A landscape with many valleys, sampled at points; each row gives a point and its height.
From any point a ball rolls to the lowest of the 5 points nearest to it. It stops when none of these is lower. Distance is the straight distance between rows; heights are no part of it.
tuzo: [-18  55 -13 -22  -9 -40  12 -17]  h=42.5
nibin: [ 15   5  34  14  -6  21  -2 -14]  h=15.6
vup: [ 19 -43 -77  25 -11  47 -46  15]  h=36.0
Vafa: [ 15 -68  -5  35  32  42  -5 -23]  h=14.5
Sovom: [ 16 -56 -27  41  21  50 -15 -18]  h=18.3
bez: [-18 -75  43  -9  38  36  55   2]  h=23.0
zemig: [ -1  42 -35 -28  14 -46  12  36]  h=68.4
Sur: [  6 -69  36  12  32  39  26 -12]  h=20.7
gon: [ 31   9 -42 -46  26 -70  18  61]  h=81.1
Rez: [  1   2 -42   6  -2   2 -48  59]  h=46.8
Bifav: [  1  26 -18  13   1   3 -33  32]  h=57.5
Zada: [ 10  12   0  25   3  18 -27  14]  h=64.6
pafa: [-13  53 -10 -17   1 -26  -2   5]  h=48.7
Zege: [ 13 -27  50   7   7  29  25 -21]  h=39.1
kot: [  5   4 -36  21  -1  15 -46  40]  h=45.4
Zam: [  9 -32  61  -9 -12  25  48 -24]  h=39.7
delof: [  3  41 -49 -37   6 -63  32  27]  h=63.7
Runa: [  8  22 -42 -33  20 -47  -5  64]  h=69.1
mikug: [ -3  38  16  -4  -9  -2  -9 -10]  h=66.4
rupip: [ 20  23 -45 -44  12 -73  34  41]  h=72.4
ledo: [ -8 -79  38   0  40  36  37   0]  h=22.4
gurer: [ 12 -15 -16  39  -1  35 -30   7]  h=50.1
gepiv: [ 10  12  23  17  -1  19 -12  -8]  h=60.5
Tav: [-16  19  38 -22 -32  -8  16 -45]  h=69.7
luk: [ -9  44 -35 -32   6 -51  17  21]  h=59.4
reves: [  9   1  50  -4 -16  18  15 -30]  h=84.2
sor: [-33  17  33 -22 -40 -34  13 -51]  h=36.6
doto: [ 19 -53  -1  38  21  46  -9 -18]  h=6.5
lopaf: [ 12 -48  40  16  21  36  23 -20]  h=14.0
Vek: [ -2  32 -25 -11  12 -22 -19  49]  h=67.1
vedos: [-41  17  28 -22 -42 -54  19 -58]  h=13.8
lum: [-25  42  12 -23 -22 -39   8 -37]  h=43.5
Pabog: [  0  32   1  11  -1   4 -19   7]  h=75.3
losis: [  3  12 -44 -12  16 -28 -31  67]  h=53.9
lavav: [ -1  18 -33   5   9  -4 -35  53]  h=52.1
mur: [  8 -16 -44  27  -9  28 -48  34]  h=40.4
manar: [-41  36   7 -19 -32 -57  17 -53]  h=31.3
Dur: [ 10 -63  21  27  32  40   6 -16]  h=19.0
gurig: [ 12   2 -17  33  -1  26 -34  23]  h=50.8
tamep: [ -4  45 -11  -2   1 -12 -14  19]  h=61.8
basi: [-24  31  25 -24 -32 -33   8 -42]  h=45.0
Faru: [-17  40  23 -17 -23 -21   4 -35]  h=53.3
burak: [ 17 -36  23  30  15  35   1 -15]  h=33.7
Lalov: [ -9   0  55 -21 -39   2  27 -44]  h=93.5
Sev: [ 14 -31 -52  35  -7  39 -45  15]  h=35.7
Daga: [ 14  -8  13  32   5  34 -14  -2]  h=67.7
zapok: [  1 -51  56 -10   9  33  56 -13]  h=25.6
kavum: [ -3  -7  58 -17 -33  10  30 -40]  h=81.3
Fuzo: [ 18 -46 -46  39   3  48 -31  -6]  h=28.7
tafem: [ -9  50 -20 -21   5 -36   1  20]  h=53.1
pezo: [-36  42  -1 -21 -24 -51  17 -40]  h=37.2

Where does a ball stop that starts at each point below?
kavum | lopaf
mikug | vedos
gurig | doto
luk | vedos
vup | doto
gurer | doto
lum | vedos
Tav | vedos
Rez | doto
